Points on a hilly landscape, in no order, each with its height.
A ball rolls from a point to the lowest of its 2 nearest points, and stops where none of them is lower. Distance is the straight distance between rows; heights are no part of it.
rap h=456: [138 132 125 104 124 130 127  77 115 171 133  22 130 185 122 142 136 155
 127  84 159 168 172 127 163 154 120 111 137 147 140  86 120 147 150 134
 153  89  68 116 194 147  95 177 119 165]
ziv h=304: [114 167 141  98  65 152 170 108 115 126 116 160 119 139 113 110 158 122
 108 114  73 135 131 170 126 148 155  71 121 104 116 184 163 163 152 138
 137 126 148  42 127  68  97 138 111 117]
sadim h=332: [102 101 163 129 183 175  90 169 118 157 139 165 137  90 166 115  91 128
 122 136  91 123  90  92 121 116 124 157  86 179 211  90 122 128 143 136
 127 191 129 125 135 115 153 139 153 116]
lel h=580: [128 130 134  61  85 103  72 104  95 159  75  70 116 104 120 130  72  87
 103 169 156 151 168  90 104 143 132 116 104 164 156 156 155 167 113 106
 109 115 147 113 146 151 113 131 138 157]
vuli h=504: [148 104 126 144  74 140  66 105 129 108  87 169 146 123 154 151 120 169
  97 129 138 112 120 115 133 134 160  88 164 177 171 171 122  80 118  93
 193  94  91 183  56 168 120 117 140 119]
nifam h=564: [139 185 165 102 146  96  88 170 109 173  83  94 102 153 128 190 145 115
 115 138 181 129 154 102 151 133 126  48 144 142 125  92 153 155 123 118
 113  92 104  94 156 111  40 131 114 162]
nul h=561: [113 152 140  95 108 135  98  95 157 140  59 110 105 112  83  81  94 122
 128 204 158 142 141 108 160 169 139 107 114 156 128 174 182 147 131 107
 118  99 173 109 163 131 128 118 129 172]
malu h=744: [164 120 191 154 127 134 165 110  99 147 184  47 161 143 119 150 124 139
 123 105 143 112 160 143 101 131  91 112  81 118  78  92  93 121  77 176
 162 138 115 166 170 141 117 158  96 113]
fede h=396: [119 127 135 138 113 194 124 121 126 126  62 211  95  97 110 173 129 155
 138 113 110 145 125 146  77 158 122 179  92 104 117 122 104 101 125 119
 125 196 191 105 126 166 132 145  93 148]
bopuz h=326: [120 188 115 133 148 115  93 166 104  68 165 167 107 123 124 108 136 177
 101 124 112  96 110 152 150 113 128 120 170  76 120 105 171 149 153 100
  93 168 173 118  78 129  98 116 166 132]
finu h=776: [153 161 144 141 108  97 112 122 139  94 154 108 117 113  90 140 138  97
 122 142 126  98 169  94 148 125 143  65 118  62 117 140 145 149 108 169
  76 157 157 122 111 179 133 124 177 116]
bef h=344: [115 131  32 151 106  82 127 106  56  70 165 111 130 149 156  98 109 164
 109 142 118 115 123 164 126 122 127 149 127 120 117  93 165 117 106 118
 163  85 132 147  61 132 134 120 107 110]
deso h=481: [151 105 139  94  96 166 145 102 148 181 100 113  98  93 122 124 137 131
 134 171 131 112 105 103 111 128 100 138  95 160 121  91 113 118 113 124
 154 153 181  90 143 139 154 137 102 144]
fusi h=647: [104 110 167 121  95 141 188  54 153 121  76 122 136 146 136 116 112 109
 112 167 150 177 131 131  94 168 130 169  87 142 105 147 112 150 107 134
 176 113 182 124 195 127 117 111  90 116]
Zafe h=408: [106 158 108 134 169 156 123 161 143 116 121  89 106 118  62  95 160  94
 159  81 145 105 179 144 152 113 163  97 105 128 137 117 112  63 167 131
 124 167  90 131 123 126 123 157 151 147]
Dunoz h=470: [ 81 159 187 127 126 106 143 111 114 141 151 121 165 105 106  93 147  95
 174 163 102 132  92 131 162 140 134  88 101 155  89  86 155 169  95 169
 118 137 145 133 156 115 121 100 114  93]
Lib h=223: [135  97  93 169 144 123 122 169 149  62 161 147 157 123 154  91  97 114
 125 133  75 131 119 132 160  94 162 179 166 102 173 129  83 103 125 150
 131 130 109 185 120 142 164 103 149  84]
miz h=283: [139 127 118 133 122 112 131 136 116 126 122 104 145 160 138 169 126 100
 182 104 193 160 184 144 165  92 128 126 210  82 111 138 142 105 141 125
 104 133  97 103 143 106 131 105 151 102]
Gem h=263: [126 103 136 166 180 174 117 158 140 133 109 146 104 101 121 130 105  93
 156  91 148 146 150  96 112 103 120 149 140 159 145  92  84 139 154 161
 127 202 120 118 169 131 161 146 153 154]
muku h=445: [135 179  94  69 133 116 142 150  88 136 177  34 138 157 120  97 151 170
 137 116 135 152 142 119 175 118 118 131 150  73 122 105 162 133 200 131
 102 108  86 137 132 109  92 180 156  98]
Lumaz h=148: [ 93 163 170 115  87 147 140  96  70  97  65 137 127 115 158 152 160 181
 137 158  70 121  91 159 117 150 172 117 147 153 105 101 165 106 152 103
 170 112 167  84 104  79  83 119  82 112]
tovib h=188: [134 113 116 158 110  91 131  83  83  56 106 197 133 119 143 201 123 137
 101 141 103  91 144 182 147 107 129 111 107 111 125 111  95 151 115 140
 203 114 153 104  90 118 157 107 108  83]
diron h=300: [127 172  40 139 160  54 124 148  87  51 135 148 141 115 113 117 104 155
 138 130  92 123 123 159 140 115 128 116 121  79 105  98 131 104 133 149
 153  88 124 144  69  82 127 100 132  71]
gam h=631: [127 142 197  73 128 137  85 103 107 149  84  79  99 153 147 117 121 175
 115 108 176 125 181 141 132 176 141  88  84 131 139 121 144  73 136 103
 177  78 110 153 149 101 107 188 137  93]
kifu h=462: [137 121 211 184 167 146 115 150 161 135 115 147 161  91  59 162 166 107
 177 170 126 125 137 124 115 142 130  89 161 158  98 140  79  90 143 138
 109 127 124 167 141 176 143 131  89 132]
Lovuf h=324: [135 140 102 154  96  55 130 106 116 104 126 170 147 160 111 144 129 149
 169 174 149 109 133 166 178 153  91  80 170  73  83 140 129 160 157 138
 120  90 159 123 106  95 137  73 137  92]
fano h=435: [126 139 132 144 115 118  79 171 144 159 134 133 144 132 170 103 123 166
 150 166 125 101 102 127 174 154 155 173 169 166 165 142 166 106 142 116
 136  86  92 162 106 115 134 124 145 119]
sif h=411: [109 143 156 142 127 132 117  94 108 128 144 161 144 164 100 109 128 179
 142 171  91 114  59 149 138 137 118  82 137 151 108 121 107 147 148 129
 157 134 150 170 133 115 128 103 121 120]
maz h=419: [149 153 143  92 111 142 166 117 109 161 141  51 132 209 136 129 157 147
 124 116 126 165 157 158 165 152 129 133 122  92 112 117 155 111 184 141
 130  89  96 133 175 106 112 167 140 107]
beni h=307: [ 82  62 100 107 105 207 107 115 188 169 107 136 126  93 118 128 147 139
 142 143 110 184  60  78 112 154 126 157 138 173 146 135 147 172 152  72
 105 140 114 149 138 137  71 118 126 214]
nibad h=392: [108  57 149 106 160 192  86 186 155 152 103 128 111  54 135 119 132 117
 144 150 114 129  75  61  83 103  88 166  90 162 143  92 118 124 134 121
 118 198 133 162 102 135 112 103 133 187]
ronel h=325: [ 79  75  89 191 138 141 133  71 140  50 129 183  93 147 185 134 170 138
 101 122  98 104 101 184 121 143 145 204 162 149 120  90 122 117 144 114
 175 137 158 110 105 155 176 111  88 152]
Suman h=586: [108 167 200 122 143 160 111 162 106 189  73  81 110 140 140 140 138  93
 117 140 179 161 173 124 156 162 156  89 127 176 147 109 152 105 168 120
 151 110  74  98 185 101  62 115 135 175]
tave h=422: [160 128 102 149 133  76 143 113 139 126 130 154 117 115 140 129 158  98
  61 137 144 117 114 124  64 113 162 121 133 146 117 150 133 145  98  84
 117  94 111 125  79 129 119  97 108 162]
Veg h=627: [138 135 131  97  84 146 110 134 145 188 130 116 125 141 106 166 108 132
 160 120 118 142 150 113 152 141 154 100 148 160 156 205 149 140 135 100
  95  95 120  89 117 140 127 162 112 135]
mub h=563: [101 144  92  87 123  91 138 129 133 101 173 185 105 137 162 106  81 138
  60 127  71 127  50 137  84  97 140 135 109 104 132 123 146 212 109  85
 124 134 139 122 110  73 128 111 105 147]
lunez h=409: [157  85 100 150 129 102 163 149 170 151  91 128 144 131 175  91 126  72
 124 116 127 151 133 108 141 107 111 171 175 112 157 146 100 130 153 124
 147 110  92 124 133 112 144 108 159 124]
rodub h=305: [110 116 119 150 167 108 113 153 121  83 180 145 168 109 106  97 118  99
 164  83 123 140 107 136 112  87 165 122 139 176 106 101 102 142 105 128
 105 163  92 159 119 120 141 116 113 150]
Fero h=476: [142 119 107 118 119 135 116 125 127 113  74 174 139 110 135 144  73 141
 111 140 146 136 141 108 100 126 155 115 102 188 146 163  86  95 108  94
 202  86 119 163  84 126 112 136 127 132]
viz h=658: [111 130 195 119 120 187 109 113 124 139 131 135  98 114 152 183 124 143
 119  78 155 141 185 131 125 150 151 149  85 142 154 116 126  85 110 179
 121 175 139 114 171 142 127 193 124  91]
Dubi h=600: [112 125 127  77  90 105  94 127 114 201 111 122 134 140 108 170  78  86
 127 143 172 150 162  78 117 132 140  55 122 176 167 181 156 158 115 117
  69  88 106  98 120 120 114 117 166 138]
Rako h=659: [134  90 133 146 115 117 160  45 159 113 113 131 131 146 140 115 133 129
 103 116 139 165 152 124 133 146 111 141 134  90  80 146 108 167 115 140
 149 105 136 144 167 144 147 135  96 161]
Fim h=346: [163 120  96 112 106 173 146 166 113 174 153 110 121 122 102 145 110 152
 102 122 100 134  89  96  86 117 100 212 144  83 150 155 132 158 133 119
  53 146 159  86 125 164 127 126 140 147]
fofi h=393: [148 108 140 153 143 122 105 122 168 101 166 160 142 142  67 137 145 114
 135  89  97  97 163 116 118 146 194  56 139 155 128 160  78 134 108 141
  87 121  86 203 125 162 127 135 134 147]
Fop h=588: [152 154 130  85  84  89 135 160 169 139 101 123 171 119 175 114  92  98
 112 127 129 129 133 101 156  90 126  78  97 119 156 147 137 126  75 197
 163  76  80 148 124 111 156 133 147  50]
suli h=450: [137 138 105 133 121  86 145 135 125 134 160 180 122 126 159 179 148 107
  77  71 137 144 115 134  83  83 129 135 165 119 126 150 133 159 114  94
  79 153 119 100  96 110 130 109 135 128]
gidi h=601: [144 105  92 136 113  98 137 143 194 132 134 138 179  93 171 103 115  75
 108 137 134 121 114  65 134 122 128 131  88 136 165 187 136 128  85 146
 157  89  78 153 148 134 178 117 154  97]
ruto h=719: [134 113 120  95 120 172 152 105  80 142 166  92 102 144 139 165 127 190
 140  92  63 108 145 115  98 141 148 158 145 138 127  83 139 125 156 116
 138 137 142 119  96 168 106 215 102 137]
Givun h=753: [126 117 219 141 145 148 109 114 132 118 138 104 135 106 115 167 154 115
 146 108 175 110 181 133 124 129  91 120  99 116  74  87  94 123  69 182
 128 162 124 147 204 139 129 152  96 109]
bevo h=539: [ 85 143 135 131  97 135 140 139 159 170  70  77 137 103 103  64 136  81
 126 182 136 157 109 105 168 168 144 142  98 155 133 161 193 137 114 104
 104  86  84 102 166 105 108 112 133 198]
vuk h=551: [103 179 101 111 148  59  90 143 105  91 182 200 131 142 135 123  76 127
  96 123 131 124  79 156 129 112 141 139 136 138 168 140 161 231 120  80
 110 118 118 141 118  87 124 109 147 123]
mevu h=267: [109 112 102 143 146  95 157 141 149  75 215 146 195 128 159 104 130 122
 174  74  96 137  97 141 165  98 144 160 158 122 122 107 101 137  92 165
  99 154  96 159 137 119 148 114 132  99]
mosuf h=359: [118 177 125 151 182 152 122 146  89 111 168 133 105 126  75 107 149 148
 116  97 124 105 114 140  89 109 107  97 124  80 100 100 117 130 163 128
  85 188 164 134 122 122 115 135 155 146]
putid h=496: [ 63 179 182 144 132  77 131 118  81 117 158 163 172 145 139 105 121  87
 108 158 113 161 104 145 139 154 146  81 112 127  96 128 185 217 105 140
  96 126 149 117 131 102 110  75 119 115]
tonid h=303: [156  67 117 162 137 114 105 121  96 126 141 119 152 135 112  50  81 127
 135 174 107 123  97 110 131  98 122 148 130 130 161 121  81 104 195 128
 170 141 115 184 108 143 131  84 194 106]
Lafu h=575: [163 127 140 106  84 113 177 167 166 150 139 126 168 157 176 121 126 139
  82 120  94 137 114 127 148 106 104 110 123  83 135 136 123 105 108 149
 172  96  43 145 135  68 138 151 116  63]
Sok h=517: [ 71 146 158  89  99  74 115 111  80 118 141 165 139 159 145 121  68  77
 104 134 105 162 114 119 115 131 134  94 125 118 126 135 149 229  85 144
  97 125 132 183 123 117  92  77 164 104]
napum h=503: [140 114 138 133  93 110 143  84 130 141 125 102 120 111  99 129 114 130
 103 140 179 129 137 143  80 137  90 120  52 149  98  84  99 118  95 140
 164 130 152 113 141 148 150 117  99 153]
bapel h=432: [133 177 114  67 133 130 142 189 107 158 157  67 116 121 176  72 168 168
 126 140 104 158  83 119 176 131  99 161 147  76 141 133 188  90 176 106
  94 121 119 112 115  88  82 133 177  92]
Netik h=613: [115 113  80 147 125  81 114 100 184 124 169 139 157 109 183  89  86 115
  90 144 148 128  99  98 146 112 123 178 111 177 139 160 147 147  82 132
 133  91 112 158 136 143 175 121 108 137]
temug h=265: [137  56  81 156 163 163 112 120 156 107 137 133 105 133 139  84  96 141
 149 121  96 107 129 131 155 110 120 179 136 122 192 121  86  81 147 128
 176 147 111 179 127 139 172 133 184 103]
limig h=244: [121  99 148 113 110 164 136 102 206 150  83 103 120  91 115 114 167  82
 131 152 112 168 101  86 136 145 144 144 140 127 118 125 118 187 125 101
 125 132 115 158 168 157 113 126 139 203]
poza h=558: [181 125 204 130 134 125 165 160 117 165 127 111 147 191 161 151 141 118
 107 144 101 132 128 133 148 125 158  78 128  84 141 159  96  94 123 169
 140  85  96 162 155  99 128 162 138  53]
leded h=297: [ 97 128 113 131 191 150 139 153 145 157  95 183 112 105 136 130 110 114
 146 131 106 115 109 104 123 112 154 143 128 177 164  95  80 160 151 106
 146 172 134 134 140 111 152 143 127 154]
rata h=608: [124 124 190 119 140 159 113 129 110 189 102  89  75 185 139 135 140 138
 129  82 205 138 190 146 147 162 129 103 108 174 138 141 134  92 183 126
 149 131 103 132 165 100  88 156 151 136]
lof h=260: [113 139 117 181 112  71 133  83 127  52 128 206 125 145 174 164 176 135
  74 117 131  97 116 166 129 153 140 145 143 133 119 102 128 128 118 126
 174  94 152 101  97 111 167  95  82 121]
Lupad h=434: [157 158 102  63 138 150 115 143 163 121 120  82  85 123  95 113 134 126
 144  61 170 110 182 118 164  85 136  96  96  96 164 142 123  78 141 112
 125 123 101  84 124 129 149 178 169 105]
lebu h=447: [123 127  73 112 143 140 109 136 136 109 108 145 130 114 118 103  96 138
  83  99 139  97 179 139 123 149 175 132  75 142 162 197 127  54 108 108
 162  99 108 147  96 133 128 138 126 165]
Miri h=703: [164 162  89 179 187  91 163 136 120 103 129 127  85 144 116 115 134 146
 129 114 143  78 157 154 154 120 131 117 128 119 134 127 121  78 159 148
 152 135 181  91 116 116 156 144 124 117]
Lemu h=704: [147 102 111 166 128 159 123 131 122 126 168 142 138 139 166 177 124 198
 131 113  87  91 140 119 102 163 134 168 174 173 101 121 122 135 115 113
 165 123 150 105 123 174 110 202  66 153]
vor h=278: [ 96 165 122 145 145 147  84 158 109  86 150 215 102 129 122 148 131 172
  89 112 118 133 107 167 160 115 140 153 142 123 180 121 146 118 133 105
  98 149 163  86 101  98 138 132 140 129]
rivaf h=337: [ 98 147 138 138 110 149 116  94 107  93 172 203 132 129  99 155  99 171
 127  84 125 121 144 190 140 126 133 116 102  97 159 154 152 102 139 138
 107 167 167 115 104 129 180 128 155  97]
vuru h=625: [108  95  99 155 133 110 115 102 109 121 136 115 138 111 157 110  81 111
  72 164 144 128 116 130  88 123 125 179 109 155 117 139 113 167  69 142
 146 128 147 156 127 171 154 103 118 151]
dogi h=377: [165  83  47 162 111 136 139 145  85 117 128 135 145 137 120  96 117 150
 111 128  68 107 114 121  95 102 177 133 121 136 195 152  95  50 157 114
 165  98  79 139  33 135 150 108 151 124]
sulog h=515: [108 184 129  66 109  92 110 139 142 140 168 115 121 115 113 207 158 106
 166  83 131 113 166  92 127 115 126  22 125  88 105 131 117 205 104 112
  91 142  96 107 124 112  65 135 146 152]
vutep h=238: [114 164 154 112  91 130 168 101  90 106  83 160 116 112 124 114 156 136
 116 120  59 137 101 129  96 154 162  57 116 161 103 143 124 137 147 104
 144 114 137 130 116 103  79 112  98 143]
tovu h=376: [148  81 128 105 142 158 195  91 109 183 112  62 100 188 144 137 138 163
 159 140 106 153 124 151 141 139 111 162 146 114 135  81 138 108 180 139
 150 109 149  90 161 106 135 182 140  95]
bupar h=32: [ 92 165 140  93 121 129 134 132 118  86 102 135 106 107 150 121 130 156
 120 173  85 112 103 139 151 105 125 122 114 124 136  94 173 117 125 132
 169 112 176 112 131  78 118 132 108  82]
Dogit h=349: [120 168 100 113 100  86 167 114 161  74 129 166 111 114  91 128 174  97
 118 112  98 104 149 151 137 127 136  67  90  79 104 170 121 165 143 131
 124 130 156  72 106  85 138 122 107 133]
Kobi h=534: [ 96 121 124  94 143  73  51 120  78  97 168 166 135 157 177 143  69 114
 104  94 165 154 122 124 121 122 130  78 142 163 140 140 133 207 103 102
 111 135  97 170 115 104  91 103 157 131]
geror h=187: [140 123 132 134 132 136 156 135 228 134  98 111 121 123  68  99 162  88
 138 160  93 136 113 102 148 144 118 156 150  64  96 145 125 156 145 110
  93 128 138 118 196 150 136 129 119 162]
Logu h=672: [138 133 176 188 149 168 157 124 130 128 149 120 114 147 159 177 151 111
 117  79 148 120 193 145 151 135 108 127 134 119 123 100 116 100 133 194
 121 189 148  68 168 147 164 183 129  96]
zof h=491: [125 118 179 150 141 129 141 118 129 171  99 100 164 125  76 142 148  96
 188 222 136 133  86 163 137 145 164 110 171 175 108 141 115 108 128 141
 100 110 134 177 135 156 144  94 115 121]
Vem h=459: [114 177 138  69 134 115  65 148 146 149 112 114  86 132 127 110 120 134
 134  67 198 107 162 100 163 105  98  68  87 133 178 125 150 126 131 117
 135 134 103 129 138 120 116 146 167 137]
ven h=646: [109 143 196  79 123 173  77  94 121 112  87 127  93 111 100 161 134 176
 153 111 164 135 193 158 125 170 144 127  94 135 118  99 116  91 130 113
 147 132 150 133 153 148 110 182 116  85]
vatov h=433: [115 106 170 189 145 148 129 107 161 112 119 176 141 124  84 142 174 111
 143 117 135 112 143 123 131 146 165  60  99 175 131 171  72 101 113 151
 117 114 116 175 142 162 152 141  82 131]
Vubet h=431: [150  85  95 139 153 105 152 161 122 131 117 100 136 125 191  74 129  91
 135 150 127 144  92  95 107  73 117 166 147 125 124  89 119 153 136 125
 150 129 148 129 121  98 136  82 121 129]
fom h=366: [103  92 123 182 145 178 146 127 113  78 107 188 114 107 142 143 149 134
 136 151 121 124  89 156  82 133 110 195 141 121 102 110 121  93 118 119
 141 160 192 121 102 159 157  95  97 124]
pegod h=306: [116 177 128 113 114  93 150 124 180  58 102 149 123  89 109 102 187 101
 107 137  86 100 123 115 136 148 165 108 120  91  75 148 158 134  95 122
 126 108 157 134  90 128 113 117 113 141]
donen h=523: [153 109 147 141 126 108 143 116 142 136  94 120 138 116 104 116 116  95
 108 109 187 123 154 130 130  99 121  93  87 147 115 137  87  73 119 151
 163 121 114 174 133 125 148 106 140 126]
Mikat h=439: [141 134 116  92 106 115 105 116 103 198 122  82 155 102  58 154  92 133
 153 173 174 112 136 141 133 129  89 177 137 152 142 158 144 125 114 129
 117 106 134  83 167 166 153 114 101 117]
zadul h=489: [ 97 101 128  95  98 166  97  77 149 170 110  76 114 133 100 148 124 116
 145  92 163 176 178 148 132 150 128 126 120 182 164 110 158 140 148 118
 120 125  90 104 178 145 112 179 134 169]
Basus h=442: [ 99 142 177 106 125 120 131 103 107 139 141 110 142  84 124 116 155 165
 179 188  81 111  74 137 133 137 129  75 136 182  88  63 136 114 114 145
 171 129 139 180 120 130 116 140 118  98]
zug h=490: [121 149 121  81 122  81  82 127 137 114 139 156 104 112 123 197  98 114
 126  64 195 114 151 132  97  80 102  80 111  85 118 149 125 192  83  88
  84 138 112 120 123 114  89 149 135 126]
Fif h=541: [189 126 191 135 151 107 146 155 151 131  94 118 115 159 128 163 137  78
 145 119 163 112 170 116 125  90 120  84 124  84 125 139  68  86 106 166
 145 107  96 170 171 138 134 133 156  64]
gofar h=338: [140 102  97 160 104 159 138 150  85 128 129 122 117 135 123  67 127 162
 129 171  67 116  77 102 128 126 165 155 156 131 175 120 105  64 185 112
 138 111 129 140  78 117 128  95 159 131]
Gada h=327: [137  69 125 102 126 180 195 122 136 180  91 110 112 173 150 167 179 154
 181  82 131 177 120 149  98 119  61 182 138 130 127  81 132 108 178 140
 139 140 156  79 161 117 146 151 102 115]
Nosor h=276: [166  62 148 121 104 174 180 111 154 170  87 125 134 137  99 149 166 128
 174  67 185 167 103 139  81  90  59 150 137 107 103 100 102 121 117 159
 137 168 132 106 177 126 153 101 137 105]
von h=540: [142 174 156  91 142 100 124 155 124 155  87  88 109 113  99 174 169 121
 177 116 141 108 138  99 131  97 137  40 163 102 114  92 112 170 139 107
 125 129 118  96 107 111  83 150 124 156]
ref h=313: [140  64 116 104 106 197 153 137 120 167 119 122 143 104  79 135 116 153
 145  96 147 178 103 130  58 100  76 206 117 106 131 126 119 117 128 117
  92 165 145 109 130 157 136  94 133 107]
dubu h=334: [133 110 148 117 113 157 102 135 101 150 100 117 118 132 148 138 139 110
 145 125 162 166 182 115 152 117 143 158 192 107 162 164 162 102 158 142
  58 150 122 113 120 151 133 124 203  88]
Kito h=684: [127 131  92 142 166 113 170 131 173 129 134 125 121 143 145 151 148 131
 109  82 161 126 144 135  92 125  90 134  81 107  79 122 107 120  71 116
 157 101 137 133 139  85 124 127  59 154]
lataf h=769: [134 171 168 119 110 110  92 132 136 145 116 112 112  68  92 156 146  60
 139 151 161 112 148  90 124 113 125  53  83 142 113 107 140 147  58 187
 102 164 158 108 128 170 118 119 153 109]
Boba h=382: [148 183  79 153 136 106 166 165 107  85 175  92 146 115 141  95 129 155
  94 133  78 141 149 117 157 130 125 145 127  60 101 127 146  76 129 184
 102  81 103 133 135 115 151 136 141  70]
Pipel h=414: [152 100  53 150 114  96 109 149 136  88 114 155 134 141 144 100 114 130
  85  91 144 118 139 133  92 102 137 114  92 134 160 177 127  41 106 128
 174  92  89 167  48 126 165 116 143 120]
kuded h=680: [145 139 145 191 129 164 122 121 157 157 168 145 132 129 155 175 135 174
 132 140 123  89 137 130 151 182 143 154 159 186 126 166 166 120 128 125
 113 118 155 111 147 160 153 157  73 191]
Lil h=357: [ 92  91 116  80 135 196  78 143 188 164  91 133  83 105 132 115 120 147
 172 169 118 124  67  70 106 146  91 155 125 157 139 118 149 121 149  60
 134 166 143 137 131 147 110 118 130 197]
dobu h=381: [174 105 163 146 121 165 137 149  77 182 153  85 154 121 101 171  93 132
  99 152  86 140 156  93  92 146 127 199 145 111 134 143 125 147 117 182
  74 146 139  74 142 183 122 162 139 134]
Fera h=378: [145 103 115 123 111 116 113 149 135 139  99  99 153 141 170 103 105  86
 131 148 121 149 150  78 148 138 157 146 168 106 141 168 145 119 144 121
 100 115  72 154 111 146 122 100 199 130]
deg h=227: [147 114 115 154 206 159 140 142 138 109 164 118 116 144 110  96 102 121
 146 103 146 106 152 119 125 107 120 186 128 118 126 105  85 132 132 131
 123 146 117 106 182 152 138 172 128 167]
Lolal h=352: [164 164  79 134 147  86 162 145 150  99 163 122 125 144 124  90 129 123
 112 125  80 103 122 100 153 131 133 125 129  65  97 135 113 140 143 122
 126  92 127 140 133 108 141 138 121 142]
lod h=455: [132  85 104  91 109 129 142 134 136 167  97  70 124 114 165  95 107 113
 128 176 127 130  92  78  90 114  64 165 111 131 113  99 140 145 106 100
 147  93 169  91 109 134 132 106  80 148]
Mip h=384: [114 178 140 127 180 181 124 182 132 106 141 102 122  80  69  89 181 139
 148 120 129 112 132 136 138 108 127 126  94  99 119 101 145  75 126 146
  80 179 135 143 131 135 127 142 147 116]
Lelin h=761: [112 127 208 151 131 105  89 152 119 114 149 141 124 121 132 181 124  68
 119 108 192 110 169 115 102 130  81  70 107 133 107  87 136 143  58 199
  95 195 141 121 170 154 102 123 142 103]
Gele h=465: [120 113 153  84 145 125  99  97  96 178  88 110 146 124  85 115 102 112
 211 220 170 133 101 169 145 124 104 149 120 173 135 131 128 110 105 137
 128 103 154 134 161 159 151  88 132 104]
vekiz h=516: [ 83 129 125 102 100 168 134 122 170 174  78  91 138 112  83 104 131  85
 177 153 148 172 144 149 167 164 171 114 144 156 187 121 158 158 134  97
 118 115  58 108 157 124 101 138 141 181]
Pab h=347: [131 110 127 156 146 122 142 133 138 120 232 160 164 111  81 127 180  96
 163  78  93 110 106 157 102 100 173  67 132 151 110 162  69 158 132 135
  85 160  79 172  98 131 121  98 112 157]
Mim h=253: [153 153  75 152 111  35 149 135 109  66 132 176 134 174 153 163 101 143
  84 142 117 103 145 184 145 121 133 116 120  63 114 129 119 149 125 143
 179  93 140 125  96  67 127 114 129  79]
dab h=389: [140  89  74 139  85  83 128  91  80  91 136 123 107 122 152  98 129 127
  72 119 104 134 128 154  86 110 166 145 142 156 106 147 153 126 119  96
 123 108 117 138  49 153 136 105 113 167]
duko h=671: [127 127 111 160 153 118 133  89 153  97 128 152 124 161 106 132 142 150
 125  90 170 122 108 158 110 140 112 128 130 141  73 120  89 156 131  94
 162 133 149 164 161 119 146 139  87 186]
sovi h=412: [178 126 132 129 157 144 113 164  82 167 163  71 145 125  84 141  99 134
 161 183 136 121 159 130 145 118  97 208 179 117 135 146 116 115 130 158
  62 124 120  87 172 182 121 134 114 114]
famil h=363: [130 150 146 122 185 150  93 201 161 163  93 148 122 119 184 129  87 152
 123 157 104  86  74  70 135 100 106 164 123 128 208 122 105 145 148 116
 153 161 115 113 136  55 124 125 164 101]
Lofab h=477: [165 122 115 124 108 131  74 129 129 123 111 115 155 148 121 105 121 171
 143 175 155  96 104 126 147 142 144 123 156 176 124 166 138  82 108  91
 147  80  85 195  75 172 116 120 132 137]
Geno h=652: [129 122 127 114 112 158 102 116 190 158 149 153 137 134 122 182 106 160
 193 132 145 124 154 139 178 166 141 167 173 154 138 204 154 146 114 110
  81 115 125 100 167 142 150 161  96 150]
Digev h=577: [ 87 122  72  88 146 144 117 109 119 133 179 155 100 152 164 119  76 148
  31 113 107 125  74 151  91 138 127 154  83 158 193 136 149 173 104  87
 135 107 131 108  88  95 137 127  85 159]
vori h=398: [ 88  61 138 151 145 203 147 111 130 124  89 172 123 149 119  80 125 135
 159 139  93 147  69 132  93 143 107 167 107 158 138  96 115 109 154  98
 143 171 158 146  87 146 134  95 108 137]
pabut h=379: [122 157 133 161  93  78 147 112 104 130 158 142 171 154 167 121 163 135
 151 136 148 172  99 152 177 128  96 132 214  82  87 142 160 146 164 141
 100 122 139 107 114 103 140  79 142  90]
nare h=407: [127 203  69 122 145 119 150 190  83 121 143  72 126 108 140  69 138 151
  79 145  91 134 136 105 138 129 145 165 147  70 137 135 172  56 166 124
  89 110 116 119  88 105 101 137 174  92]
gose h=472: [150 145 124 114 134  90 136 157  97 130 199 134 158 107 124 190 113 127
 132  70 167 126 143 140  91  69  91 128 140  84 108 137 109 195  69 120
  77 159 107  97 122 116 106 125 124 126]
vedo h=636: [ 96  69 117 173 123 132 162  45 106 111 107 124 121 130 154  98 112  95
  92 170 138 139 131 149  81 175 140 178 108 187  94 102 113 117 119 128
 169 133 164 153 153 141 152 109 106 152]
Vidob h=345: [134 153 128 148 102  71 141 149 146 139 132  88 143 145 164 147 168 103
 153 131 182 176 144 137 188 148 113 115 224 108  58 140 163 144 133 119
 109  96  98 100 127 130 114 128 115 137]
kodom h=714: [202 166  67 207 201  29 165 127 159  96 178 125 100 128 122 126 154  82
 113 115 155  80 152 157 125 122 133 133  87  87 102 126 115 125 143 151
 105 145 166 101 114 128 172 118 129 119]
nama h=380: [102 122 127 135  97 165 116  88 104 102 142 222 132 110 106 169 114 167
 154  79 143 159 152 184 109 148  95 175  78  97 100 130 120 139 127 133
 120 199 164 114 126 151 142 131 107 118]
Kuvi h=375: [161 159  94 143 132  79 126  81 113 114 193 152 133 177 100  93 110 154
 141 178 123  96  89 156 168 150  89 100 150 105 100 141 100 169 187 142
 107 144 157 157 120 104 142  85 147 129]
fotam h=688: [145 153 169 186 133 146 155 120 134 104  97 160  94 132 144 143 159 119
  99 102 107 103 159 138 156 144 130 102 105 133 133  93 149  87 162 181
 167 156 169  80 111 134 160 133 124 106]
luf h=395: [108 129 118 111 119 137 108 200 128 155 125 127 159 124 183 124  97 157
 133 169  88 110  52  78 141 119 121 173 167 169 185 119 165 143 128 114
 141 129 127 119 127 103 106 118 127 140]
melam h=733: [148 108 159  99 123 150 147 135  58 118 177  38 131 159 152 127 146 180
 126  83 129 113 168 136 107 136 106 136 115 126 103  87 118 101 123 159
 148 132 133 142 121 151 109 202 127  95]
gigo h=418: [ 98  36 102 117 141 195 150 167 115 139 128 124 133  96 131  98 152 108
 152 125  80 170  78 112  59  97  83 157 134 132 112  86 119 111 158 110
 101 183 144 151  70 159 111  91 119 165]
Lidip h=250: [135 151 137 155 161 140 180 110 204  71 105 142 125 118 109 104 164 116
 114 144  69  93 131 115 144 170 156 152 153  51  77 171 120 128 118 104
 110 104 178 157 150 168 139 133 113 181]

Where does a ball stop that starts at each point below?
Logu | tovib
zug | tovib
duko | miz
donen | miz
vuli | Lib
Kito | miz
mub | Lovuf
